Points on a hilly landscape, in no order, each with its height.
From any point a ball takes the steepest step (drop divided by distance) to one of its 6 nearest points. It stops when none of these is lower. Distance is the straight distance between rows; heights are no part of it.
K165: [170 117  77 120 123 113 192 143 139 124 160 123 135  85 149 184 106 100
 116 119 136 132 134  85 128 135  98 124 131 162 209  90 141  71 155 121
 140 124 118 107 104 102 141  85 132  39 110  76  87 176 126 145 128 112
 112 103  77 132 182 134  93 131  90]  height 3.42
K469: [115 159 118 134 120  95 147 150 153 109 149 134 141 147 133 110 130 146
 125 138 119 183 128 101 135 146 118 127 135 144 143 132 113 110 151 101
 126 112 145  99 169 112 117 130 123 133 126 139 104 156 110 117 133 104
 142 161  90 127 135  89 126 154 111]  height 3.93
K375: [104 167 130 107 120  98 128 143 103  87 129 127 134 137 101 105 143 172
 112 166 133 149 148 157 150 153 128 131 154 130 146 129 148 151 106 158
 155 100 163 147 100 138 143 144 117 149 140 118 162 161  98 137 143 134
 115 132 130 153 154 138  89 118 154]  height 2.30
K169: [168 151 113 115 128 111 188 132 158  98 150 146 124 159 177 150  79  99
 150 157 100 175  69  82 140  60 141 112 137 153 143  68 153  97 122 144
 113 110 130  84 161 110 110  92 125  82 126 129  83 125 128 111 130  91
 148 118  72  84 134  88 150 147 133]  height 2.96
K172: [125 179 143 120 130 105 132 164 150 112 174 147 123 150 149 122 123 123
 135 154 124 148 109 120 116 105 120 113 170 165 128 108 114 100 129 116
 118 108 134  90 180 123 109 108 133 130 128 143  98 152 124 107 144 122
 144 157  85 112 131  92 145 141 115]  height 2.59
K176: [152 139 107 152 118 113 183 144 141 110 149 144 134 131 155 112  92 101
 127 116 104 180  88  70 149 101 142  97 120 149 147 108 143  98 138 125
 100 119 115  87 161 108 115 103 130  98 121 147 108 111 104 117 124  89
 133 128  87 118 120  81 152 151 126]  height 3.51
K35: [104 154 148 113 125 115 134 125 122  90 149 128 110 150 123 124 114 149
 157 155 144 126 104 120 112  96 124  86 205 176  99  79 101  96 127 102
 108 112 137 134 188 123  77  83 154 133 111 124 126 157 112  73 115 139
 187 157 110 118 132  81 155 135 120]  height 3.80
K201: [ 64 146 136 117 132 102 123 128 128  94 158 123 123 126 104 119 131 174
 123 159 151 155 122 136 136 144 138 118 184 152 102 133 117 129 110 129
 115 124 145 120 146 135  94 119 147 157 135 111 158 169  72 111 136 165
 162 199 134 124 137 106 110 125 116]  height 3.97
K309: [139 133 103 151 126 118 193 138 147 127 161 146 124 133 169 106  74  77
 118 134  96 183  86  75 138  54 153 101 134 168 132  98 157 102 122 126
  99 130 122  89 158 125 124  82 127 100 135 141 113 103 136 126 120 104
 113 105 100 100 119  61 137 163 139]  height 3.25
K278: [102 121 129 120 135 132 131 109 121 122 143 125  99 119 110 135 122 142
 112 136 125 110 130 156 145 151 155 145 131 113 105 178 121 139 115 169
 128 122 146 141 122 167 129 160 134 174 141 118 164 114 116 126 157 169
 163 185 115 134 125 145 106 127 145]  height 4.75
K557: [143 144 113 109 135 106 127 127 113 118 118  93 130 138 107 119 157 163
 130 156 114 132 148 163 139 153 121 179 111 106 154 123 150 146 136 149
 154 111 145 142  66 138 145 147 104 148 119 123 131 129 128 145 118 116
  92 125 113 175 174 135 109 121 139]  height 5.85
K455: [140 156 103 122 133 108 136 186 176 105 162 166 127 136 170 168 132 120
 130 151 120 160 101  90 109  99 129 133 151 166 169  75 145  82 121 102
 121 103 166  83 167  90 147 120 110  98 122 119  92 144 143 109 138 105
 123 128  70  96 149 109 152 126 102]  height 3.00
K505: [116 160  92  87 136 125 161  87 125  91 127 134  73 146 139 125 136 114
 148 179 146 127  94 112  88  68 144  81 200 173  85  45  96 122 102  89
 104 117 132 104 166 138  96  88 153 113  73  93 141 141 144  71 105 159
 168 110  61 139 112  77 152 127 116]  height 2.99
K509: [ 94 136 133 104 132 145 119 118 124 127 122 140  89 122 110 142 124 147
 100 146 120 126 136 164 128 156 141 131 134 109  92 172 147 144 113 170
 129 131 139 131 124 153 118 149 153 188 135 119 189 128 102  98 171 166
 161 218 134 132 100 135 106 106 135]  height 4.77
K124: [100  95 156 153 113 159  97  85  91 136 101 127  84 130 135 113 108 117
  96  97 137  80  84 118  86 122 130 125  94 121  86 146  96 178 139 134
  96 173 126 124 138 158 142 171 136 151 154 122 170  90 108 142 133 157
 119 182 250  91 128 155 187 109 164]  height 5.01
K760: [189 113 102 145 121  90 167 142 145 149 135 127 147  87 140 154 106  98
 139 115 112 165 125  75 126 137 126 121 104 125 155 123 135  96 179 114
 126 126 134  98 116 113 127  99 122  45 110 103  80 157 107 127  99  80
 122 109  94 128 158 120 123 105  97]  height 6.29
K399: [101 157 141  94 141 147 161 110 130  88 122 133  87 160 121 119 118 131
 166 151 132 137 103 110 121  88 152  87 186 176 108  72 112  70 123 100
  96 136 123 110 194 115  75  83 153 123  98 122 119 122 154  79 106 131
 155 142 112 102 112  65 140 134 144]  height 3.34
K401: [124 139 113 143 135  94 123 144 140 136 156 125 153 128 133 113 135 140
 122 126 111 162 129 114 146 150 141 143 108 134 144 140 107 113 159 118
 149 114 135 115 136 130 135 130 119 109 107 132 100 122 107 129 127 110
 126 155  75 152 129 118 134 129 120]  height 3.26
K996: [103 101 180 154  96 138  73  93  99 158 114 109 132 118 129 148 119 112
 148  70 131  86 115 127 130 129 124 159 105 109 105 150 101 175  99 110
 103 149 124 146 120 136 151 144 113 139 163 120 129 104 172 150 133 130
  97 126 224  84  85 179 142 122 131]  height 5.02
K398: [136 136 129 125 112 110 130 151 122 114 141 103 123 139  92 110 173 160
 121 143 136 130 152 120 139 168 117 179 132 135 174 121 142 129 165 139
 159 111 152 143  88 134 137 145 108 116 108 114 130 137 113 157 118 107
  88 118 101 162 178 137 108 116 122]  height 5.47
K989: [ 94 116 152  98 155 157 120 109 138 120 142 146  96 123 104 119 120 150
 107 123 131 107 106 133 120 143 124  97 123 135  94 183 112 128 120 151
 131 121 134 133 131 157  83 154 131 179 126 120 169 119  82 127 161 163
 164 216 117 116 111 129 134 137 151]  height 4.52
K935: [ 95 110 135 125 136 152  95 113 132 128 148 134 118 130 115 113 130 115
  99 100 129 115 123 135 133 147 133 112 102 137 113 187 103 137 126 129
 149 124 122 132 134 147  98 155 126 170 133 141 147 104  93 118 157 155
 147 180 100 136 116 131 151 139 138]  height 4.66
K580: [140 148  94  88 130 126 135 177 160  86 120 194 144 140 153 157 142 150
  93 158 143 152 151 117 119 129 121 127 176 190 154  91 149  59  94  83
 165  97 128 112 124  90 149  99 138 108 122 109 121 192 156 118 156 112
 140  56  86 127 195 111 126  88 117]  height 1.40
K734: [ 86  94 171 120 109 171  83 125 137 148 103 115 129  81 134 132 107 124
 192  81 164 105 119 139 152 156  99 151  95  91 144 171 139 174 132 124
  83 153 113 150 129 107 199 150 115 142 139 134 124 127 175 167 103 131
 104 104 246 113  55 153 110 121 127]  height 5.41
K504: [ 98  98 148 157 103 139 126  88 110 150  98 104 111 136 144 144 120 156
 117  77 120  84 143 137 102 129 143 162 108  97  94 148 114 184 130 142
 119 161 106 136 119 154 165 139 119 176 180 121 152  93 164 136 139 140
 128 116 217  94 106 177 152 138 139]  height 5.07
K958: [148 115 100 149 116 118 118  99 118 148 119 134 174 105 149 100 108  86
 128 108 120 157 149 100 146 129 156  97 105  98 117 135 131 114 143 100
 138 132  98 125 124 113 128 121 113  84  85 149 101 136 112 124 120  93
 117 100 107 142 101 117 151 136 127]  height 2.43
K804: [ 83 148 135 128 123 117 121 131 118 116 154 124 132 120 116 108 130 158
 114 144 130 146 133 148 130 152 132 130 134 128 113 165 137 131 119 157
 142 120 141 136 121 153 115 149 153 180 133 123 162 137 100 126 160 144
 162 186 109 141 127 121 100 120 136]  height 4.76
K582: [ 91 116 155 132 152 157 122 129 129  95 122 120 106 121  96  86 105 140
 120 105 155 122  96 134 112 143 130  71 148 145  98 150 115 112 138 120
 132 112 126 128 156 144  56 119 126 129 104 127 175 144  92 120 124 157
 172 190 113 119 115  91 149 149 143]  height 4.32
K136: [119 174 121 105 122 107 113 174 123 108 136 146 124 133  96 137 153 175
 101 178 163 178 141 114 132 143 122 103 181 169 161  82 120 130  94 128
 153 113 175 143 109 118 105 102 133 124 169 130 153 194 130 125 140 132
 101  98 114 136 202 162 100 111 139]  height 2.62
K982: [119 168 100 100 125 127 120 178 148 111 128 185 120 148 151 155 151 127
  76 152 161 156 135  98 122 116 125 129 180 187 157  88 129  85  90 108
 150 108 124 123 133  97 131  99 122 104 142 116 133 184 123 111 169 128
 127  71  89 116 185 125 129  90 120]  height 1.30
K304: [184 113 143 111 159 116 148 108 125 132  91 133 102 138 106 145 163 156
 138 125 128  99 147 191 126 135 126 173  92  68 130 130 135 156 132 184
 121 128 146 162  86 121 160 139 122 181 156 132 149 130 163 162  94 151
 138  92 171 147 126 182 136 161 136]  height 4.17
K46: [109 104 132 132 124 168  84  93 102 139 139 131 125 131 113 131 139  86
 106  97 137 105 106 110 136 126 152  89  88 127 107 162 107 136 127 123
 138 111 122 141 154 146 105 152 112 154 117 150 149  72 103 137 154 142
 135 157 111 119  99 129 153 147 148]  height 4.79
K30: [168 148 170 124 144 117 142 113 112 105  83 151  74 151 119 150 140 184
 111 127 109  81 151 194 128 141 152 162 118  65  83 143 153 140 119 195
 112 117 156 133 118 116 163 154 139 215 148 145 171 106 145 105 143 152
 144 144 166 148 137 185 132 124 145]  height 4.01
K756: [148 141 136 117 137 102 128 128 104 116  95 128 114 139 109 133 139 169
 100 153 112 108 147 185 144 144 152 161 108  82 132 141 160 146 121 175
 157 103 153 142  84 128 168 173 124 191 139 126 153 131 134 135 141 142
 140 138 147 163 142 163 119 147 171]  height 4.64
K906: [146 158  99 110 131 130 147 165 153 104 145 148 112 113 134 177 142 144
  90 151 138 134 148  96 127 140 101 144 143 160 205  79 150  70 140 115
 147 111 145 118 121  97 151 111 104  81 113 102 122 180 145 134 151 110
 105  98  72 125 180 129  99 121 103]  height 1.66
K828: [144 134 119 151 119 105 126 143 146 119 144 123 160 117 143 100 129 126
  99 120  96 168 123  88 141 126 139 123 125 130 152 139 122 117 155 116
 127 107 123 108 150 123 119 142 137 124 115 153 113 122 113 126 147  91
 129 158  89 140 114 105 156 148 133]  height 5.13
K464: [ 66 117 159 108 161 115 133  99 115  68 110 129  84 133 108  91 105 175
 156 127 142 123 108 111 118 116 139  87 195 176  91 102 114  85 123 110
  98 116 116 124 175 125  40  97 128 133  97 116 167 162 114 106  99 155
 173 175 144 121 139  78 141 142 119]  height 4.00
K45: [130 109 125 155 115 165  59  76  82 153 147 113 163 136 110 131 115  74
 125  87 161  74 107  86 141 109 172  87  98 130 116 136 116 118 100 103
 132 138 115 137 150 123 113 127 123 113 112 137 144  80 130 134 127 137
 102 135 167 123  80 139 153 111 142]  height 4.91
K282: [160 114 177 133 130 146 154 139 137 155  95 119 119 111 117 143 130 153
 173 115 144 112 173 211 117 159  50 129 125 106 128 143 129 190 138 182
  96 131 130 151 110 123 172 108 112 138 153 150 144 128 159 162  87 155
 126  77 209 148 114 181 131 175  86]  height 5.52
K768: [161 121  75 145 124 118 194 115 149 152 139 125 130  99 164 103  87  69
 160 134 102 192  89  77 140  80 163  75 119 156 150 110 166  91 121 108
 110 121 119 100 140 126 128  84 114  65 139 145 113 130 136 138 128  99
 108  81 112 110 128  84 135 138 136]  height 3.79
K235: [ 83 178 121 124 136  94 118 176 127  92 172 126 150 150  95 121 127 161
 107 170 152 147 139 139 144 132 128 140 179 169 132 119 109 135  96 126
 147 109 159 123 118 123 129 118 132 156 154 134 157 190 114 129 131 144
 134 140 125 120 163 137  93 104 135]  height 3.55
K621: [131 112 109 149 134 149 129 103 123 125 150 125 153 126 133  80 123  90
  94  83 140 126 129  77 147 105 159  66 127 124 142 133 142 101 133 103
 130 129 111 112 154 129 124 114 133 114  92 166 135  80 112 129 148 121
 109 135 101 136 106 108 165 146 145]  height 4.40
K371: [136 106 160 169  85 170  39  90  75 137 126  90 144 127 121 120 106  98
 160  82 131  73 103 118 150 112 132 140  96 117 117 133 122 123 111 114
 109 165 122 141 127 107 106 150 125 115 122 139 112 103 149 140 111 118
  78 145 238  88  87 127 138 114 153]  height 4.99
K690: [112 136 132 113 144 151 132  94 123 129 106 138  83 139 110 157 136 158
 110 130 107  92 149 167 137 141 159 166 118  84  94 167 140 144 109 192
 137 130 152 137 106 146 134 160 136 191 159 123 162 102 127 105 159 162
 153 162 141 121 117 150 120 123 153]  height 4.92
K596: [105 101 163 150 101 148  76  80 100 142 120 123 119 127 115 118 118 110
 118  78 131  76 100 116 121 122 136 126  98 130  92 151 106 171 120 114
 130 150 115 143 122 163 131 153 126 164 151 119 141  87 135 141 147 146
 117 156 206 106 109 160 156 117 143]  height 4.96
K65: [135 120 116 166 119 161  68  87  83 145 144 112 169 124 139 109 111  62
 142  95 137  88 134 105 160  97 174  66 114 107 116 127 136 110  93 101
 117 138 105 147 142 104 123 135 113 105 100 153 114 109 132 129 137 122
  91 125 152 111  87 138 155 128 159]  height 4.94
K942: [113 125 131 132 128 152 126  83 107 155  99 132 109 137 122 141 138 135
 107 108  99  81 122 148 122 134 138 148 114 116  82 169 111 167 132 160
 136 164 122 142 108 165 143 151 124 179 181 127 161  86 144 125 152 146
 141 141 149 105 114 186 120 121 138]  height 4.81
K864: [125 126 109 143 127 139 171 120 146 101 158 131 149 134 142  74 103  78
 103 114 129 164 116  67 143  87 158  77 125 155 138 137 143  89 141  99
  99 130  95 107 167 123 135  92 145  99 123 149 141  96 122 126 126 109
 123 131 113 115 100  71 158 141 150]  height 3.76
K546: [106 106 138  97 149 170 142 104 126 140 120 148  74 125 100 138 123 137
 105 124 123  90 120 153 103 159 137 132 105  98  82 180 116 156 138 160
 114 142 155 124 137 169 137 173 151 189 132 118 166  83 101 105 151 163
 160 186 145 103 120 164 127 112 158]  height 4.68
K627: [119 184 110 106 131 101 109 171 141 112 147 150 136 145 129 136 165 144
 105 164 155 142 145  99 131 138 121 126 178 179 181 104 125  99 110  98
 148 108 157 114 124 103 144 118 101 128 150 117 117 178 120 125 150 128
 117 104 101 112 184 125 106 107 102]  height 1.75
K416: [137  87 117 132 129 144  89 110 126 174 109 121 170 142 125 130 133 132
 137 115 124 106 147 137 123 144 151 152  85  90 106 155 114 160 104 102
 151 129  90 163 100 145 127 156 110 128 125 134 134 110 153 153 134 133
 122 104 122 136  94 151 122 122 115]  height 5.40
K316: [167 139 173 142 120 112 137 113 117 143  83 133  81 153 133 146 139 185
 128 119 115  84 151 182 131 147 132 167  99  63 123 128 160 140 128 194
 108 128 125 141 110 111 168 156 125 199 151 140 157 129 172 129 120 146
 123 103 170 152 132 201 141 158 132]  height 1.49
K456: [143 163  87  96 137  89 141 151 159  95 119 184 105 130 163 143 171 127
  93 164 151 165 129 104  95  86 105 113 233 178  72  79 100  99  69  62
 144 105 120  86 147 120 109 105 158 116 118 113 114 165 143  90 140 132
 155  72  75 120 160 119 143  78 114]  height 1.71
K357: [109 126 104 130 143 150 194 134 140 101 158 138 127 137 153  90  99  80
 114 124 128 166 104  75 117  71 154  84 132 170 135 117 158  71 137 119
  92 144 112 105 192 140 115  95 169 115 128 131 109  87 134 113 126 115
 123 136 109 100 113  57 151 137 149]  height 3.56
K292: [159  99 149 116 150 121 123 118 118 143 102  99 126 128 109 118 169 148
 151 140 134 117 152 192 121 137  98 173  86  97 141 117 143 169 134 153
 171 114 116 151  66 129 139 148 123 118 125 129 114 115 153 166 106 135
 110  93 131 170 146 150 123 141 115]  height 4.27
K561: [109 191 122 119 133  98 116 169 145 102 171 148 140 148 132 152 154 148
 117 156 156 150 144 119 113 123 116 108 197 159 113 103  87 109 100 117
 115 124 158 110 146 122 104 109 148 146 161 114 120 180 116 109 138 158
 157 127 102 112 166 125 118  99 118]  height 2.45
K11: [134 110  96 178 117 133 163 106 120 120 139 136 161 106 154  74  85  76
 131 107 105 152 117  73 142  81 159  70 122 131 136 130 158  96 141  99
 110 132 115 120 153  92 157  90 113  76 111 153 117 112 127 129 115  96
 115  89 118 125 110  80 146 139 150]  height 4.08
K776: [121  94 142 118 147 172  85 168 138 186 101 109 189 136 130 149 132 112
 183 150 129 107 154 170 113 146  66 142  85 102 147 119 134 164 140 117
 130 169  92 188 102 121 116 140 145  98 121 131  97 114 156 133  93 133
 112  76 147 140 121 171  88 120  90]  height 5.70
K127: [129 106  86 150 123 131 194 114 153 134 156 130 153 120 166  76  89  45
 134 122 110 172  89  79 131  56 136  82 130 156 134 135 146  77 119 112
 101 149  98 112 176 127 144  87 139 102 149 137 110 102 144 155 102 113
 100  94 129  91 112  47 136 111 164]  height 3.53
K274: [133  94 140 118 132 147 107 160 118 146 100 108 174 117 138 138 153  97
 153 141 124 129 183 155 121 154  79 150 112  97 145 128 149 152 155 152
 153 146 114 167  85 118 112 119 166  55 115 128  85 106 123 140  95 113
 110  76 130 187 158 151  91 102  90]  height 5.82
K929: [110  98 177 191  89 159  58  70 104 148 100  97 108 115 136 108  98 119
 141  81 141  71  91 150 111 113  97 156 101 123 105 139 112 165 130 117
 121 176 128 145 131 121 144 158 129 139 133 149 150  82 151 142 128 143
  82 148 252  94  94 119 160 119 136]  height 5.03
K6: [128 128 130 130 129 125 115 111 134 139 124 115 129 143 113 129 151 156
 111 122  99 120 136 157 145 139 157 152  98 122 115 164 130 153 118 134
 171 118 113 157 105 148 140 153 122 175 140 118 156 106 123 141 165 141
 145 144  94 136 130 114 111 147 145]  height 5.09
K406: [179 123  97 147 117  96 164 132 138 151 142 117 150  98 142 121 111 112
 138 111 102 174 121  73 142 126 138 106 114 130 163 123 141 102 162 119
 124 125 131  96 145 116 124 117 118  57 115 133  89 144 110 141 112  94
 119 111  80 119 126 116 133 140 110]  height 5.35
K59: [151  88 120 115 133 118 128 137 122 159 101  96 151 124 110 130 164 131
 142 136 128 140 154 164 125 149 104 157  89  92 148 122 132 156 147 130
 157 132 102 163  73 125 127 133 146  82 114 121 102 116 120 134 103 118
 111  92 120 178 143 129 108 120 104]  height 5.48
K106: [ 94 147 139 139 128 129 117 138 150 120 148 131 133 124 120 101 123 141
 104 116 119 154 121 123 128 135 144 116 133 141 118 170 128 123 136 110
 148 101 120 124 139 139 114 141 133 154 125 146 144 120  99 130 160 131
 159 179  98 145 119 109 137 150 126]  height 5.15
K497: [103 116 140 124 114 154 132  92 130 153 129 137 120 130 119 131 122 121
 103 108 112 103 119 134 121 140 158 136 117 119  90 173 111 156 126 139
 135 125 116 135 110 171 119 167 123 183 144 123 160  94 107 138 162 151
 135 172 129 113 121 168 119 129 155]  height 4.67
K341: [149  83 146 106 152 149 115 145 120 164  94 102 153 120 126 130 151 131
 169 141 126 108 154 190 116 142  75 160  89  82 134 108 130 165 152 143
 163 141 104 179  86 125 135 125 142 102 134 134 105 116 140 153  97 136
 111  75 145 156 139 156 101 141 100]  height 4.53
K133: [123 183 112 110 130  97 137 162 151  92 145 163 140 141 147 150 160 116
 117 148 148 149 123 111 101  94 107 115 214 166 117  73  96  99  88  91
 128 121 152  82 156 113 106  91 122 127 134 123 119 173 126  82 136 134
 162 109  87 104 160 106 137 117 114]  height 1.70
K195: [125  88 134 129 140 166  76 127 108 182 110 119 165 132 124 143 119 118
 176 107 151 102 133 151 133 137 124 138  92  90 123 142 115 155  94  98
 119 155  77 174 113 135 148 132 103 125 145 137 103 123 170 148 105 119
 104  86 159 111  73 166 107 133  97]  height 6.13
K395: [ 87  92 138 105 153 145  97 118 125 109 108 155  68 105  87 129  93 144
 112 143 151 103  91 126 112 156 133  98 153 113  93 189 104 125  99 150
  97 149 154 127 143 170  62 157 119 149 100 120 195 145  93 108 125 166
 142 207 152 101 104 119 134 137 169]  height 4.56
K748: [150 102 109 123 137 128 144 147 114 153 142  87 135 107 107 152 157  97
 136 134 130 135 177 120 143 158 101 142 112 106 158 116 140 140 177 145
 158 140 137 139  96 119 131 103 160  53 129  96  85 122 112 141  92 102
 108  94 111 185 168 137  77  98  95]  height 6.12
K52: [176 142  98 125 112 101 160 162 154 130 162 139 129 111 140 177 110 111
 106 136 124 128 133  79 133 136 106 153 141 140 192  72 135  75 151 119
 144 130 136  87 138  93 153 116 114  60 119  87  93 156 133 143 140 111
 114 117  59 130 166 122 112 118  93]  height 2.57
K108: [105  96 155 128 116 155 121 133 125 168  97  97 133 117 126 139 116 129
 179  97 143  92 129 146 130 152 107 155  88 106 129 157 133 178 128 114
  93 163  97 154 122 118 171 133 104 138 147 126 120 121 203 164 103 121
 101  83 218 116  77 163 102 126 112]  height 5.42
K718: [129 115 170 135 107 175 137 159 165 152 115 133 142  86 113 158  97 130
 210 120 139  93 176 203 131 169  35 107 109 102 167 155 147 195 159 165
  88 128 150 149 120 118 168 130 112 145 134 154 129 107 155 168 105 131
 108  64 215 159  96 171 109 153 101]  height 6.05
K905: [137  90 114 134 140 140 102 143 121 174 102 125 165  95 128 129 137 104
 157 113 114 144 164 142 125 139 125 127 100  91 129 125 128 141 157 102
 156 163  93 146  98 122 119 129 128  63  95 125  68 125 109 120  93  76
 101  84 109 154 132 123 119 100  96]  height 6.36
K130: [152 155  94 147 125  95 131 167 120 133 144 111 140 121 122 140 164 144
 116 136 126 146 147  94 138 172 129 174 119 141 185 109 143 124 171 132
 136 118 138 113 114 119 150 136 115  78 130  99 106 154 114 135 113 103
  91 116  94 165 161 123 110 111 111]  height 3.68
K749: [111 115 151 102 147 178 101 102 117 139  92 158  56 126 107 130 121 147
  95 121 129  87 109 118  94 144 125 136 116  80  80 168 115 168 137 151
  93 172 128 105 143 176 129 164 142 174 134 110 165 101 104 112 144 157
 149 202 206 111 124 178 154 106 175]  height 4.86
K317: [127 124 113 141 132 125 105 123 125 135 135 115 156 135 136 104 144 140
 113 120 100 122 129 118 137 154 149 142  91 120 131 168 123 127 131 119
 155 110 107 136 127 135 126 149 122 149 120 141 117 112 109 154 142 115
 130 134  81 138 118 117 131 131 138]  height 5.27
K584: [129 162 101  98 126 102 139 131 137  81 137 162 109 147 144 143 151 111
 124 173 153 147 108 110  88  67 110 104 209 165  81  72 102 112  91  80
 141 106 145  91 132 137  94  95 147 120  80 113 114 152 151  80 134 147
 144 112  85 120 127  75 144 111 110]  height 2.22
K987: [151 102 100 136 140 132 117 136 133 163 111  99 161 119 129 104 147 120
 133 129 108 145 150 135 142 146 132 168 105  98 123 133 117 145 162 120
 156 126 104 145  94 138 135 147 121  95  94 124  92 122 120 152  97  95
 114 109  93 165 130 141 116 105 116]  height 2.50
K775: [170  94 160 109 133 126 145 125 128 159  85 110 127 136 125 130 142 143
 164 124 137  98 153 194 108 143  78 159  94  92 122 122 123 174 140 166
 135 138 143 163  78 136 141 121 130 142 149 141 143 144 153 153  91 151
 125  67 168 161 138 189 124 160 107]  height 3.98
K234: [145 110 125 137 135 138 122 110 114 158 108 101 144 152 118 117 158 137
 132 118 103 114 150 163 137 145 147 177 100 112 122 158 135 151 131 145
 153 135 110 152  85 144 132 146  99 163 144 139 131 113 138 153 139 135
 119 115 117 138 132 148 108 138 131]  height 4.21
K600: [181 110 144 123 150 132 142 102 116 158  88 102 126 137 114 138 149 156
 145 119 119 100 134 200 124 126 103 185  84  99 119 136 132 165 126 163
 142 125 114 163  68 152 147 130 117 162 145 135 143 128 152 156 115 137
 137  89 153 149 146 164 119 142 136]  height 1.05
K444: [109 104 196 154  77 145  35  94 114 146  98 114 122 102 138 114  97 110
 163  74 153  86 104 166 148 134 113 166 108 107 120 147 132 153 111 127
  97 175 120 128 129 115 144 164 144 122 127 153 130 112 170 139 124 113
  81 136 249  99  73 120 140 137 147]  height 5.06
K948: [ 88 153 121 124 122 113 136 141 119  95 123 125 123 128 110 129 144 158
 117 170 131 133 140 185 148 143 144 151 143 117 117 151 142 134 117 166
 157 105 155 156  96 148 127 146 134 171 141 118 173 107 112 114 160 155
 145 179 135 136 136 134  89 105 163]  height 4.63
K635: [ 82 167 146 145 124 105 138 148 137  97 156 120 138 150 119 128 121 154
 128 134 141 143 127 114 104 120 117 101 173 158 109 102 110 123 124  96
 101 117 149 112 178 126 102 108 131 160 123 131 120 154 109  99 111 146
 180 170 116 121 131  86 139 152 116]  height 2.71
K138: [ 98 141 156 139 137 145 144 144 144  92 159 128 124 145 136  92 111 121
 119 127 113 159 111 108 137 110 132  74 140 173 136 111 115  93 159 109
 105 116 130 119 175 126  95 127 146 139 104 165 123 120 123 117 135 102
 159 171  85 125 119  93 147 153 126]  height 3.22
K717: [151 143 101 151 118 102 156 141 142 134 136 121 137 118 134 127 128 135
 120 142 106 174 133  84 134 146 138 140 124 138 175 126 136 111 158 116
 121 123 139 101 141 117 148 138 123  80 135 120  92 139 102 134 126 102
 123 146  71 142 134  99 130 128  96]  height 5.36
K496: [141 155 131 105 140 112 164 146 158  90 162 150 104 167 152 147 118 104
 138 174 128 155  94 105 112  61 140 110 170 162 122  74 129  96 100 127
 107 119 141  92 179 111 103  84 138 102 106 149  97 135 139  80 126 104
 141 137  86  96 115  91 145 139 116]  height 2.74
K503: [102 171 124 133 117 110 127 150 126 110 165 126 150 138 129 121 155 152
 107 144 126 145 145 131 149 158 135 150 148 149 150 147 122 119 129 135
 138 107 150 123 125 132 130 151 119 165 143 136 138 155  92 119 137 137
 140 163  91 148 141 102 104 126 124]  height 5.28
K719: [161 163 110 130 122  85 154 161 154 117 154 143 142 127 168 152 104 123
 132 147 106 156  93  85 130  97 128 129 136 162 174  94 136  99 141 131
 116 118 145  82 160  91 138 114 101  97 128 136  94 142 125 103 131  90
 111 125  81  94 120  97 145 144 117]  height 3.33
K957: [165  97  92 144 114  96 158 136 115 149 155  97 153  83 122 175 124  86
 131 121 129 141 154 116 131 153 107 118 109 121 150 117 129 112 183 134
 133 136 125 112 104 127 130 118 147  23 122  79  60 143  95 119 100  94
 116  99 114 150 146 131  92  97 101]  height 7.68
K386: [139 105 115 138 110 141  79 119 105 163 115 128 174 119 135 126 124  93
 139 105 125 112 133 119 140 131 161  91 103  87 112 126 118 130 105  82
 143 149  75 135 129 124 119 141 118 110  91 149 106 116 119 135 130 104
 117  98 122 120  95 135 142 129 148]  height 4.44
K961: [176 142 140 127 125  95 141 134 104 118  83 158  87 138 118 139 163 185
 128 147 119  94 154 206 136 130 133 165 120  92 140 112 164 139 117 167
 128  92 160 155  81 117 165 156 120 199 115 104 143 136 156 150 118 158
 127 118 168 159 143 186 137 124 166]  height 4.47
K867: [152 104 139 121 159 138 153 110 138 159  78 101 126 126 132 129 137 154
 142 107 123  97 143 168 116 145 118 177  94 100 117 144 114 173 122 161
 118 145 110 163  99 144 169 114 106 151 175 134 149 124 177 141 105 124
 125  81 194 125 118 181 111 146 115]  height 4.04

Call two points neighbours if one is among the 6 nearest of the other. Go from one point of each pair to the other, from neighbour to neighbour, staying as low as possible. Name the highest point that can't be avoided.
K401, K600 | K234
K958, K987 | K11
K987, K982 | K130
K375, K982 | K136

Where does a ball stop that starts at each point below?
K127 | K982
K864 | K982
K357 | K982
K768 | K982
